Each row is a point on a landscape with many valleys, with its height.
From any point a ball rolls to the lowest of the 2 points nearest to it. It stops when none of these is lower. Distance is the straight distance between rows; heights are no part of it.
nibes h=0.67: [167 117 124 110 124 136 127 132 130  80 147  59  85 174 177 123 118 121
  89 146 134]
pagu h=3.70: [143 133 139 104 109 104 125 102 119 123  83 149 119 128 165 145 187  97
 111 197 152]
zon h=1.46: [123 110 118  96 158 118 129 103 146 128  97  72 109 114 126  96 141 131
  59  74 154]
Rele h=1.48: [115  79  96 103  63 139 155 106 135 121 141  44 117 146 131 131 108 106
 114 147 141]
lutup h=3.32: [172 151 122  98 137 182 113 119 112 113 110 138 112 174 158 143 120 112
 143 130 151]
Zefaz h=2.04: [ 95 159 145  93 130 153 134  93 114 179  55  86 133 109 127 141 145  95
 103 123 196]
gotuk h=1.54: [164 203 139 116  75 138 161 109 105 107 137 121 151 157 131 162  59 113
 110 170 143]
zotud h=4.09: [131 103 116  84 161 139 116 155 113 105 100 141  98 144 173 130 121 123
 141 138  76]
nubi h=4.91: [ 88 123 153 160 193  83  92 182 131 183 154 118 120  91 126  90 145 158
 136  92 119]
Fip h=2.90: [ 75 125 124 105  83 132 144  89 117  64  83 161 147  84  96 153 132 113
 199 143 133]
Bep h=4.44: [ 98 164 144 128 146 167  84 145 138 128 129 145 131 127 103 119 146 195
 171  63 178]
meso h=6.33: [ 98 108 110 130 110 159 154  91 138 181  84 110 145 137 127 138 177 132
  67 137 152]
dinud h=1.25: [138 129 125  96 176 124 126 131 125 151  96  93 122 137 152 102 150 127
  79  75 123]
bopi h=2.66: [135 161 121 110 110 159 151 156 102 124 150 145 115 180 152 162  91 132
 118 161  76]
kagug h=3.50: [ 70 102 155  98 113 121 132 151 135 104  93  89 113  79  87 130  70 135
 132  70 118]
vavi h=2.30: [111 119 121 137 105  81 148 107 120 148 137 116 139 126 116 110 178 140
 109 157 147]
Demem h=5.96: [175 195 134 114 127 164 122  91 113 165  90 157 134 162 146 139 167 102
 113 130 174]
rabi h=4.69: [175 141  93 128 137  84 170  81 115 127 137 158 154 124 113 110 113 103
  89 127  80]
fot h=3.66: [111 154 144 128 143 100 138 151 123  95 107 159 100 141  96 126 142 157
 106  61  83]
pud h=5.44: [ 83  74 124 111 124 168 116 112 176  63  66 130  93 102  88 140 117 122
 136  81 167]
vivi h=2.53: [149 159 195 142  95 128 141 165 106 118 162  98 143 155 135 158  61 129
 149 167  94]
suvef h=3.55: [167  91 192 144 126  89 107 138 160 135 140  49 121  94 161 112 113  70
 121 151 124]
ruf h=6.18: [133 184 112 107 121 129 160  63 108  91  74 167 147 134  92 146 149 118
  98 119 127]
buvo h=0.82: [139  97 128 121 168 111 123 135 129 147 118 145 132 114 146 114 141 118
 124 100  65]
Rulo h=3.92: [109 123 117 162 147 140 134 147 126 142 132 198 148 141 117 133 160 166
 154 120  98]
ziri h=3.80: [ 64 117 159 164 145  88 127 177 124 145 118 155 114 119 117 135 177 185
 105 107 105]
mita h=4.64: [119  96 104 179 159 106  77 152 156 130 188 134 103 121 144  93 197 161
 160 166 161]
nisum h=3.34: [ 85 142 122 100  93 139 168  90 120  85  76 106 138 127  75 147 106 114
 121  88 116]
kov h=3.40: [147 166  88 131 109 144 125 130 109  88 204 154 131 152 109 114  91 178
 187 127 160]
Mikul h=2.45: [107 133 131  87  86 142 131  89 112 103  74 104 126 104 130 150 140  84
 174 160 171]
mipef h=6.24: [111 164 130 112 123 128 152  84 129  88  60 146 114 156  84 136 176 127
  75 102 167]
sefi h=2.02: [135 143 151 121 149  96 105 148 124 141 139 149 148  98 114 102 126 127
 185 100 115]
dozuv h=4.31: [133 111 115 160 157 107 144 165 116 173 159 132 107 175 168 135 150 117
  78 172  45]
Das h=4.03: [173 127 127 108 129 157 111 147 136  64 140 156 114 136 180 154  76 122
 145 154 118]
naka h=5.39: [ 86  83 109 100 124 154 130  91 154  90  71  81 119 102  99 119 105 113
 119  92 162]
guva h=3.86: [ 63 110 140 182 147 127 124 168 132 167 134 167 143 134 100 143 173 186
 137 121 112]
Neku h=6.29: [ 88 134 115 133  90 131 165  68 138 123  70 116 136 138  96 149 186 136
  55 125 160]
medo h=3.61: [ 80 140 151 109 122 103 126 171 121  86 101 118  70 140  84 136 128 161
  89  53 127]
vikep h=4.42: [121 147 128 106 109  89 151 137  99 160 141  80 105 172 150 126 156 125
  74 145 115]
par h=1.39: [180 104 104 126 125 108 146 135 136  85 155 145 114 131 170 138  84 101
  91 172  90]
Gozaf h=4.49: [102 136 115 120 164 173  70 142 159 121 148 114 110 124 129  96 152 177
 182  83 182]
Nulo h=1.96: [ 97 108  96 150 120 109 144 156 110 118 190 101 137 148  86 102  97 175
 164 105 102]
rezad h=3.31: [100  65 131 124 139 135 109 127 173 132 116 124 144  68 113 104 100 115
 185 103 119]
ginud h=4.97: [135 108 129 173 186  84  98 180 133 190 185 105 119 119 127 100 137 124
 142 124 114]
lunef h=1.62: [130 140 118  99 168 166 137  87 134 118  40 115 115 159 121 112 158 115
  96  99 196]
tarum h=3.36: [121  91 104 194 142 128 116 179 121 181 200 115 141 159  81 139 112 145
 169 142 125]
zem h=5.16: [168  56  86 157 141 118 113 136 147  92 169 184 148 111 119 125  94 111
 186 180  98]
rume h=4.07: [175 119 145 143 125 147 116 141 163  60 152 137 143 126 178 159  86 144
 130 189 143]
Mot h=2.68: [101 135 111 114  90 131 141  77 114  82 102 151 143  76 117 155 155  88
 181 179 164]
Gupip h=4.47: [139 146  88 112 146 129 161 114 121  97 115 207 137 151 124 138 124 158
  91 143  55]
zade h=2.98: [158 175 129 157  98  95 153  76 103 149 149 166 156  97 122 150 160  71
 128 196 164]
vozuf h=5.32: [173 108 119 146 160  63 113 132 127 116 147 202 141  84 139 116 131 104
 150 181 110]
verog h=3.39: [192 150 169  97 153 186 100 128 129  87 100 105 103 151 177 145  90  90
 144 130 148]
Beg h=2.83: [ 72 124 135  88 131 134 139 142 115 126  67 100 116 143 121 137 136 148
 109  94 137]
lub h=4.32: [102 156 152 138  94 146 103 129 153 122  97 195  95  85  65 153 142 124
 131  55 179]
kap h=2.74: [136 181 122  97  97 180 152 138  98 125 132 117 117 214 138 166 101 139
 113 155 122]
vuguv h=1.04: [125 114 142 114 163 120 133 131 138 151  85 138 130 109 128 117 145 133
  86  75  89]
faru h=3.27: [ 56 110 154  90  87 123 142 147 106 159  94  97 139 102 125 142 100 117
 170 135 125]
boze h=4.89: [152 125  73 108  99  81 154  91 125  64 147 157 143  98 132 122  93 115
 126 169 135]
zod h=3.21: [103 143 118  89 107 139 141  93 106  54  66 136 123 137  95 137 131 126
 147 115 152]
vina h=1.77: [131 138 151 119 154 125  86 121 145 113 108 165 143  74 111 104 142 125
 197  87 142]
dapud h=1.68: [110 136 127 113 108 102 167  81 113 139  94 110 153  86 101 127 130  82
 105 105 102]
Godi h=4.63: [162 113  85 115 161 112 144 123 118 110 161 133 127 134 125  87  94 131
 107  81  51]
Per h=3.81: [131 122  85 186 177 139 113 146 127 111 179 206 145 134 108 112 154 188
 168 125 106]
sapi h=3.37: [ 75  63 140 110 115 135 128 140 136 138  99 123 142  85 120 124 102 116
 166 116  99]
Did h=4.43: [ 96 143 113 104 160  84 119 163  95  88 123  92  78 152 159 110 157 163
 112 116  97]
gagub h=5.08: [171  78 113 148 141 144 103 130 158 128 153 174 142 102 119 108 110 100
 201 147 118]
zovok h=4.22: [142  89 153 163 147 117 108 179 135 136 158 128  95 146 183 139 144 114
 135 174  79]
Kaz h=1.74: [ 92 131 145 171 162  78 108 159 143 193 178 100 146  89  80  91 156 178
 110 113 175]
mifof h=1.16: [138 135 106 152 138 172 124 153 134  97 151 137  94 186 194 167 122 145
  84 178  89]
velof h=3.91: [ 95 172 172 126 162 108 107 157 113 180 102 134 124 116 130 116 183 176
  89  78 155]
dilov h=2.97: [ 68 123 128 130  90 156 154 128 128 140  91 174 149 150  95 163 152 167
 135 121 106]
Lufo h=4.26: [126  81 122 133 152  85 131 163 112 130 145 118  90 144 182 117 141 113
 103 161  48]
Tob h=1.32: [183 217 136 104 111 150 147 123 110 110 121 155 141 170 150 173  80 117
  97 154 138]
tiv h=4.55: [159 137  72 114 141 124 169  81 128 102 122 167 142 148 106 118 124 141
  81 121  71]
kege h=0.44: [144 137 148 165 153  88 110 125 149 230 163 105 155  89 105  93 150 104
 115 125 179]
Nes h=3.85: [ 74 149 158 123 153 114 121 156 121 150  76 154 110 143 141 136 198 164
  92 105 109]
Dom h=4.56: [185 130  79 112 162 136 126 133 120  83 178 122 104 152 166 110  81 125
 114 109  81]
Rur h=5.61: [140 114  86 117 121 138 137  95 136  96 129 143 128 140 127 118 162 156
 126 143 140]
komo h=4.30: [138 153 150 107 155  68 145 137  94 129 111 176 150 112 112 115 123 124
 119 111  37]
gakif h=4.02: [118  56 125  82 118 106 121 108 141  92  82 105 114  80 152 117 140  78
 150 153 108]
siton h=4.12: [177 128 173 168 124 136 119 133 147 105 151 130 161 137 167 149 113 134
 122 196 129]
Bules h=1.23: [115 109 108  83  91 104 144 108 118  90 127  67 118 125 126 109 119 128
 138 130 143]
vasi h=2.14: [186 130 142 181 125 142 110 100 161 165 175 105 164 104  97 124  97  61
 166 133 162]
sege h=4.45: [117 141 102 110 146  84 128 160  91  87 164 109  88 143 158 102 115 161
 134 122  91]
Roza h=5.77: [111 142 112 147  85 125 147  89 147  97 124 134 126 143  70 128 168 165
  99  87 163]
Bunas h=1.24: [136 146 129  97 115 109 145 100 110 150 105 116 131 122 135 124 144  90
 114 131 118]
Ris h=3.43: [ 88 128 141  84 108 124 157 117 118  91  76  91 121 110  85 130  69 119
 130  64 105]
bovod h=4.13: [113  53 108 129 160 160 132 121 165 191 114  96 128  95 140 101 117 132
  65 104 113]
vozab h=2.89: [ 70 116 137 111 111 166 135 130 137 118  55 149 117 142  89 158 146 149
 111  96 143]
tep h=4.06: [150  84 123 116 126 160 107 153 137  80 130 144  97 141 183 150 108 120
 158 169  98]
bebo h=3.89: [180 154 146 132 142 126 114 142 121 117 129 222 156  97 150 151  78  94
 182 160 111]
pulit h=1.69: [174 104 151 200 113 164 118 105 173 193 150 102 172 117 119 145 121  69
 131 154 168]
Govad h=5.47: [ 98  80 110 135 100 174 129  94 180  75  78 164 112 111  82 153 144 136
 123  85 157]
numo h=3.33: [146 143 121 153 110  55 133  90 113 128 136 172 152  99 124 122 187 112
 126 201 164]
gaf h=0.51: [151 113 130 142 131 167 120 135 142 144 140  55  90 183 183 134 142 123
  78 130 141]
vuve h=5.91: [186 177 105 113 154 175 121  88 126 152 117 141 136 170 135 111 161 129
 114  91 177]
rusan h=2.11: [124 181 132 121 129 118 168  86 110 163  90 131 166 106  92 135 121  88
 108  82  94]
Nibub h=4.21: [152 136 136  92 145  59 152 132  97 131 109 149 133 114 140 120 117  96
 107 145  38]
figo h=3.74: [ 99 122 166 131 139  59 135 163 115 111 117 153 118 109 113 115 154 161
 128 104  76]
duso h=2.73: [120 172 160 145 101  66 129 116 120  85 116 193 127  97  69 132 162 138
 143  99 128]
giko h=2.23: [160 146 174 147 116  65 124 163 101 151 172 117 141 120 117 125  92 105
 163 149 110]
maped h=4.11: [158 134 121  88 166 112 124 166 109  95 124 163  98 142 186 147  99 110
 112 153  53]
muzum h=0.79: [141 115 126 110 110 112 131 105 120 135 120 137 141  97 139 129 116  81
 166 144 110]
nidu h=3.06: [135  73  74 183 121 147 120 116 153 135 189 148 151 155  90 115 158 162
 167 162 155]
sime h=4.25: [ 96 153 153 131 102 133 121 117 140 142  69 176  85  85  73 160 134  98
  82  69 171]
zatot h=3.49: [171 106 193 143 128 140 115 136 160 122 134  70 129 118 172 132 111  89
 134 152 110]
Rabog h=3.59: [144 167 152 158 145 133 104 187 100 144 182 145 118 155 142 134  94 147
 192 127 116]
nezaz h=2.17: [ 65 112 114 170 127 100 138 172 119 151 191  90 142 134  69 112 113 195
 133  95 124]
ven h=4.50: [159 136 106 105 136 111 121 138 117  95 175 109 106 137 148  98  98 140
 132 117 115]
nole h=4.08: [104 141 169 156 142 140 111 142 141 181 119 157 120  88  78 121 115 161
  75  56 142]
Nufus h=6.03: [154 157 126 141 109 140 136  81 123 182  97 165 155 133 137 143 174  86
 113 160 142]
zoki h=2.39: [128 177 165 146 124 109 132  91 134  95  84 204 140  72  80 144 166  99
 148  87 129]
lav h=5.00: [161 132  76  91 104 128 141  79 119  63 137 131 134 102 120 114  84 104
 148 141 141]
lopo h=3.10: [112  94 140 103 126 146  89 117 161 152 114  97 140  55 124 104 107  70
 197 119 159]
zude h=1.43: [157 121 116  97 181 164 119 100 136 147  70 104 113 150 156 110 160 102
  88  99 164]
sivu h=5.34: [114  93 100  97 135 158 110  94 167 110 101  58 118 104 115  95 114 117
 132  93 192]
San h=3.02: [ 78 176 123  98  84 175 149 106 101 118  96 135 157 142  79 154  90 148
 177  82 140]
Dumok h=3.93: [ 86  92 138 129 111 131 137 110 138 195 111  80 148  66 120 120 108  98
 120 139 150]
sul h=3.57: [138 141 118 125 121  95 131  86 124 132  97 176 139 120 144 126 219 128
  96 175 157]
tevi h=3.68: [187 164 134 169 148 125 112 172 101 139 195 172 144 150 118 135  75 137
 181 136 109]
bag h=4.15: [156 148 122  63 142  97 154 138 102 116  98 149 115 145 160 134  95  99
  92 146  46]
Mebi h=1.79: [131 166 145 101 150  92 111 142 103 102 132 134 124 116 128 110 137 160
 160  92 123]
tup h=6.11: [134 156 102 133 123 150 159  52 123 139  80 161 159 121 107 140 172 104
 103 125 127]
Budop h=2.62: [131 144 164 129 101 149 148 162 112 104 143 100 128 178 160 165  79 130
 112 174  76]
Vug h=5.86: [158 173  89 120 146 183 125  88 124 119 118 147 144 169 107 120 145 160
 122  72 159]
Dep h=3.98: [101 158 160 138 161 126 117 148 120 195 131 114 137 103 115 104 127 174
 100  70 145]
zepo h=4.53: [120 133 114 135 143 150  63 142 164 116 183 110 100 132 152  86 173 162
 182 120 196]
Tenif h=1.97: [125 161 138 118 122 115 141  80 110 106  78 204 159  82 108 148 149 103
 153 142 104]
Vil h=1.63: [128 143 117  90 155 139 113 129 118  76 109 122 107 143 120 109 122 156
 151  87 137]
gono h=1.56: [165 156 136 125 153 110 128 101 112 136  95 214 160  88 122 122 144 102
 154 125  97]
mer h=6.36: [103  85 121 153 140 164 135 117 154 197 105 138 137 118 138 125 182 150
  65 131 147]
pusar h=4.29: [ 85 108  98 133 163 164 114 145 141 115 120 107 105 146 144 124 144 178
 117  85 125]
Vedup h=3.09: [ 77 170 154  99  92  97 151 138  88 124 106 122 142 126  90 132 115 146
 151  97 112]
Vap h=5.51: [121  97  98 119 127 177 141  72 160  76  72 156 129 128 102 133 143 116
 117  96 121]
dolud h=4.94: [174  93 145 186 170 155  99 158 162 154 183 107 112 135 161 123 118 107
 139 128 100]
gelaf h=0.80: [141 142 151 113 100 125 131 141 116  89 131  70  98 176 174 150 123 130
  86 185 137]
murip h=3.07: [ 94 157 121  92  83 105 145 102 104  46  95 171 141 112  87 145 112 144
 170 142 123]
lupab h=2.58: [159 168 131 148 102 117 168  65 112 141 149 119 153  82 125 150 136  42
 131 166 155]
ves h=4.86: [ 59  99 168 137 174  86  92 194 139 153 136  96 102  71 121 100 117 165
 128  88 108]
lalo h=4.58: [141 114 125 151 121 139  83 147 164 122 178 112 102 139 155 109 177 146
 163 161 191]
mekif h=1.76: [156 189 162 135  80 105 145 133 110 100 154 137 153 144 145 165  91 132
 114 187 155]
Gos h=4.24: [ 99  56  96 107 154 195 126 146 145 161 102 114 118 134 154 133 111 132
 122 104  96]
tik h=0.94: [111 138 144  90  67 118 139 141  97 111 127  64 103 166 144 149 120 117
 123 166 138]
Goz h=4.40: [ 84 130 133  97 139  71 134 145 103  62  95 103  86 144 131 118 177 169
 101 125 120]
savu h=4.75: [ 92  72  91 213 173 142  95 172 155 192 177 133 116 140 135 120 166 152
 143 152 124]
Ful h=3.16: [ 93 154 130 119 116 168 122 122 122 162  99 148 150 146 113 138 166 164
 152 117 173]
Goseb h=3.14: [116 175 104  84  85 161 144 121  87  96 130 142 147 151 101 138  69 142
 186 122 128]
fatiz h=4.82: [ 72 120 164 128 155  72 126 176 117 148 138  79 109  87 106  95 103 167
  94  66 105]
kevam h=2.75: [102 109 126  94 135 149 130 159 118 149 120  64  95 158 162 131 109 119
 114 111 116]
tedo h=3.65: [163  89 168 155 127  68 128 149 142 178 153  73 134 101 132 116 105  60
 117 150 116]
Rog h=1.11: [163 111 134 122 166 109 128 119 123 158  86 200 143 110 156 125 157  95
 120 131  61]
Ledit h=2.43: [129 154 130 106 139 146 159  98 114 208  74 121 157 113 121 132 116  86
  74  83  96]
fige h=4.36: [ 70  95 126 127 138 102 113 154 141  69 119 121  83 122 126 120 176 177
 128 106 107]
vedu h=5.24: [155  85 112 150 155  82 116 146 112 113 147 193 149 111 104 125 114 129
 175 171  89]
rok h=1.33: [141 144 136  99 127 108 112  95 120  93 105 151 138  66 119 116 122  93
 193 117 130]
gove h=1.12: [126 150 152 120  61 134 149 140 108 130 156  44 125 168 129 147  79 116
 132 146 137]
luba h=3.19: [ 68 154 142  79  79 135 154 151  83 153 105  81 139 143 108 145  85 136
 157 113 127]
Mide h=3.79: [112 109 147 112  95 105 126 113 117 126  88 171 132  98 154 146 166  99
 162 197 132]
Biga h=5.40: [154 144 138 123 136  38 122 131 110 114 123 190 135  87 145 121 158 126
 127 184 126]
Meru h=2.41: [152 150 193 162 106 100 132 163 107 132 182  98 155 137 103 146  67 111
 173 166 123]
farof h=4.83: [148  88 117 177 148 145 119 138 151 200 150 136 134 140 155 124 159 116
 108 135 125]
gif h=3.69: [150 144  95 184 154 108 102 158 111 121 206 185 136 139 103 111 144 177
 175 165 145]
bav h=4.77: [102 114 127 123 152 104 144 155 121 152 147  83 123 122 118 106  93 157
  81  58  65]
zor h=4.27: [ 79  90  95 110 141 212 126 142 138 140 102 107 117 150 133 137 107 162
 129  94 136]
Vadin h=4.19: [127 120 171 183 141 141 102 183 130 124 148 153 116 148 176 167 133 144
 154 194  92]
Foz h=2.86: [141  80 149 130 131 130  80 132 189 156 157  82 135  66 132  89  99  56
 175 129 160]
gupe h=5.69: [121 110  96 144 100 126 146  76 155  95 128 134 144 119  92 105 162 147
 120 114 155]
kab h=2.94: [ 97 168 152 116  91  81 142 118 107 100 102 138 132 112  84 129 153 152
 131 106 138]
kub h=4.20: [141  55  95 109 154 176 134 109 161 165  92 118 129 118 162 123 124  99
 106 102  93]
sinep h=2.19: [199 176 139 149 102 116 144  72 127 112 151 122 142 101 145 145 116  63
 104 166 151]
zelig h=2.54: [172 115 140 151 151 139  89 130 178 178 183 106 154  92 112  93  97  77
 169 106 162]
bes h=4.76: [171 135  72 113 121  94 118 102 141  52 168 169 140  90 130 110 112 148
 153 154 177]
vofa h=2.00: [165 159 155 139 111  63 129 147 108 110 164 140 135 122 140 131 106 117
 130 181 138]
zigu h=4.16: [154 138 177 192 157 139 111 163 143 103 154 137 148 150 187 160 129 163
 124 202 113]
sazo h=5.57: [152 111  81 100 130 163 135  70 133  79  85 153 130 143 139 123 146 120
 120 142 141]
Gele h=3.77: [182 163 142 155 145 112 111 166 120 111 175 202 152 122 134 147  76 129
 173 157 132]
Nivor h=3.53: [134 166 142 178 127 131 113 176 102 124 195 112 101 170 158 141 111 151
 144 151 109]
Lipiv h=5.11: [171 106  78 104 125 151 137  83 141  95 148 100 131 121 125  97  98 111
 144  97 133]
Laku h=4.38: [107 158 156 144 126 164 104 132 150 119 101 180 121 116  76 140 148 169
 153  54 170]
gav h=2.79: [ 84 127 144  70 161 143 129 167  96 135  67  84  93 172 162 136 133 122
 122 115 142]
samuf h=4.33: [ 80  76  93 141 148 121 122 142 149 104 137 105 101 133 142 106 168 171
 110 106 102]
zutan h=1.47: [113 129 120  80 109 140 113 132 117  98 123  82 110 144 129 116 112 136
 178 116 164]
nerib h=2.12: [ 80 145 135 155 144  81 120 167 116 167 196  76 132 126  97  82 136 182
 138 100 162]
vagop h=2.91: [ 89 162  98 112  79 181 159 101 105 146 117 136 168 174  88 150 116 154
 150 114 145]
dodud h=4.71: [139 131 105 135 154 134 147 144 103 153 166 112 138 150 124 105  85 143
 121  69  60]
nenu h=5.27: [126  99  81 106 131 193 119  96 156 148 137  59 130 120 107  99  83 128
 120  77 185]
bara h=1.28: [174 187 181 143 157 115 121 172 115 121 135 163 126 147 192 165 119 126
  91 170  95]
neze h=5.82: [109 155 105 128 122 163 134 112 137 109 119 133 135 161  80 126 143 178
 104  66 161]
Pivet h=3.78: [119  93 150 142 127  91 131 136 130 213 139  85 141  90 127 114 115  87
 118 140 135]
vazi h=1.26: [165  97  94 137 136 148 130 145 146  69 152 122  89 155 200 151 113 124
  78 178  89]
rodid h=1.15: [178 208 154 131 138 144 128 149 117 105 142 151 124 169 185 167 108 142
  83 154 123]
suz h=2.72: [137 150 131 110  80 130 147  77 113 114 127  92 128  90 127 145 123  51
 158 156 167]
nufoz h=3.54: [136 146  96 157 118 128 126 133 115 122 193 162 152 143  94 112 140 177
 188 138 154]
Kilev h=2.61: [126 147 134  94 145 152 147 137 106 192  91 125 140 142 132 133  97 116
 100  80  76]
Sezun h=1.38: [171 145 212 151 156  94 112 174 117 125 136 147 130 122 180 149 118 114
 116 185  88]
Mur h=3.25: [127 148 122 116 113 172 109 125 122 138 126 149 128 161 138 135 148 148
 172 136 153]
Dorab h=2.60: [105 101 101 166 100  93 150 119 120 133 152 150 160 144  88 122 160 154
 135 168 124]
buded h=1.27: [161 128 150 169 125 148 105 114 169 226 155 100 149 117 132 116 142  93
 110 133 189]
turo h=4.37: [137 144 107 123 137 104 164 146 109 161 148  97 104 178 161 121 140 125
  54 144  62]
pidus h=0.83: [183 132 140 156 117 169 129 118 143 140 139 144 126 177 172 155 150 121
  87 170 123]
tuzuk h=1.84: [100 178 152 100 140 141 142  94 116 138  35 112 134 137 109 133 153 111
 107  99 205]
mufi h=1.73: [ 93 103 133 117 126 114 135 108 148 148 106  66 113  99 115 104 162 154
  40 107 179]
dugo h=3.56: [ 87 113 150 113 115  99 124 153 140  98 108 107  90  96  85 119 100 148
 101  56 134]
Tonaz h=4.70: [ 70  92  93 194 159 119 101 154 154 145 176 125 109 129 127 104 189 188
 140 134 139]
sola h=4.48: [124 138 173 129 121  73 132 164 108 180 141  95 115 136 149 125 151 112
 110 154 113]
fotim h=4.41: [126 148 118 129 143  91 171 132 112 122 120 194 146 141 103 132 141 152
  89 136  39]
tabo h=1.90: [205 165 138 114 119  98 130  90 124  86 135 121 130 103 160 132  89  73
 105 151 146]
Divu h=5.20: [151  88  79 118 122 162 141  93 154 145 153  68 130 137 129 100 102 116
 108  94 149]
bezit h=3.95: [112  49 126 107 108 108 116 128 151 106 117 121 108  99 157 112 154 104
 163 177 115]
rud h=3.97: [189 155 142 103 137 138 116 135 129  90 115 190 135 108 175 163  72  89
 153 149 114]
zub h=3.46: [100 117 113 181 118 132 121 183 113 153 206 100 114 171 125 132 116 151
 167 145 111]
remu h=2.80: [103 165 101 101  88 184 153 121 107 160 117 112 130 210 126 157 130 141
 119 141 144]
dip h=2.84: [119 103  84 179 108 137 149  95 143 140 168 167 161 156  92 115 179 168
 132 161 145]
suk h=4.79: [122  90 116 189 160 166  97 163 154 180 158 144 109 151 168 129 169 140
 136 145 117]
rupu h=1.35: [119 154 115 117  70 139 141 120 107 139 161  65 134 161 107 128 101 135
 144 120 167]
seziv h=4.99: [198  88 136 170 152 156 105 140 166 130 179 133 138 131 139 123  97 101
 160 142 113]
Sozi h=3.23: [132  90 103 180 135 156 114 149 143 169 184 147 157 152  94 134 132 137
 185 151 145]
guriz h=1.61: [198 123 118 125 122  81 140 107 126 100 155 129 128 105 152 116  93  87
  98 162 109]
fadi h=2.20: [ 99 118 129  81 134 186 135 112 116 158  46 100 129 142 134 150 114  98
 116 113 167]
led h=4.57: [187 124 119 131 127 115 106 142 144  63 196 120 114 119 156 111  77 128
 150 151 144]
vupa h=3.28: [117 158  96 111 100 175 123 115 113  92 156 139 142 161  90 124 108 173
 190 101 163]
feb h=2.69: [122 139 135  93 118 161 147 153 109 169 120  85 123 168 147 147  87 107
 110 107  91]
medet h=2.31: [ 77 102 133  73 103 163 132 111 117 119  45 102 119 118 133 150 123  87
 162 136 156]
vibi h=1.70: [ 91 124 104 122  84 119 151 125 111 119 175  81 151 137  80 106  90 160
 168 103 134]
viguk h=1.20: [138  79 122 130  89 133 141 118 132 139 145  90 128 126 136 128 109  93
 143 152 121]
lig h=3.08: [ 76 143 147 140 104 144 142 124 119 179  88 170 164 128 107 151 174 148
 144 135 146]
mifem h=3.87: [106  73 150 126 115 115 109 133 143 151 102 149 134  97 149 131 166 104
 178 173 132]
Zis h=1.02: [173 143 126 182 134 163 143 140 144 113 169 152 137 180 178 163 126 147
  62 196  96]
seki h=4.90: [157  99 103 167 147 152 123 148 143 164 194 105 118 154 145 114 118 123
 118 113 108]
nomup h=4.65: [181 156 124 123 111 104  96 126 149  62 187 149 118 104 152 116 103 137
 162 163 191]
dul h=4.17: [114 140 166 127 136 139 110 143 136 171  83 184  86  92  86 145 134 132
  47  57 146]
mefe h=0.66: [147 125 125 152 121 177 117 125 147 163 135 108 107 186 177 146 178 130
  75 151 154]
fim h=2.01: [ 97 103 121 150 122  99 129 116 149 152 132  99 122 120 119 102 194 167
  75 124 174]
vizus h=4.05: [ 90  72 120 118 131 151 136 116 140 184 111  71 126  93 123 110 101 140
  74 119 142]
tol h=1.29: [101  97 141 174 152  93 114 146 149 225 156 113 148  90  94 107 164 150
  99 143 163]
topu h=3.44: [182 119 176 123 128 187 105 128 153 105 127  77 121 140 169 140  92 102
 142 132 131]

Call two points neighbours if one is among the 2 nearest of the other. Go from one point of each pair to the other, from neighbour to neighbour, staying as low as possible. Name the highest point that can't be avoided.
kege, rodid: Rulo
buvo, kege: suz
Bules, rodid: gakif
Bules, muzum: Rele
gaf, kege: nezaz

Write out the way that a ball takes from each point below.
Per: gif, nufoz, kov, vupa, Goseb, San, vagop, remu, kap, bopi, Budop, vivi, Meru, giko, vofa, mekif, gotuk, Tob, rodid
Demem: vuve, Vug, neze, Roza, gupe, Rur, sazo, Vap, Govad, pud, naka, sivu, nenu, Divu, Lipiv, lav, boze, bes, nomup, led, ven, sege, Did, Goz, fige, samuf, pusar, zor, Gos, kub, bovod, vizus, Dumok, Pivet, tedo, suvef, zatot, topu, verog, lutup, Mur, Ful, lig, dilov, vozab, Beg, gav, kevam, feb, Kilev, Ledit, rusan, dapud, Bunas, muzum
ves: fatiz, bav, dodud, Godi, Dom, ven, sege, Did, Goz, fige, samuf, pusar, zor, Gos, kub, bovod, vizus, Dumok, Pivet, tedo, suvef, zatot, topu, verog, lutup, Mur, Ful, lig, dilov, vozab, Beg, gav, kevam, feb, Kilev, Ledit, rusan, dapud, Bunas, muzum
sola: Pivet, tedo, suvef, zatot, topu, verog, lutup, Mur, Ful, lig, dilov, vozab, Beg, gav, kevam, feb, Kilev, Ledit, rusan, dapud, Bunas, muzum
dugo: kagug, Ris, nisum, zod, murip, Fip, Mot, Mikul, medet, fadi, Zefaz, tuzuk, lunef, zude, dinud, vuguv, buvo
Nivor: zub, tarum, Sozi, nidu, dip, Dorab, vavi, fim, mufi, zon, dinud, vuguv, buvo
bezit: mifem, Mide, pagu, sul, numo, zade, lupab, sinep, tabo, guriz, par, vazi, mifof, Zis, pidus, mefe, gaf
suz: Mikul, medet, fadi, Zefaz, tuzuk, lunef, zude, dinud, vuguv, buvo
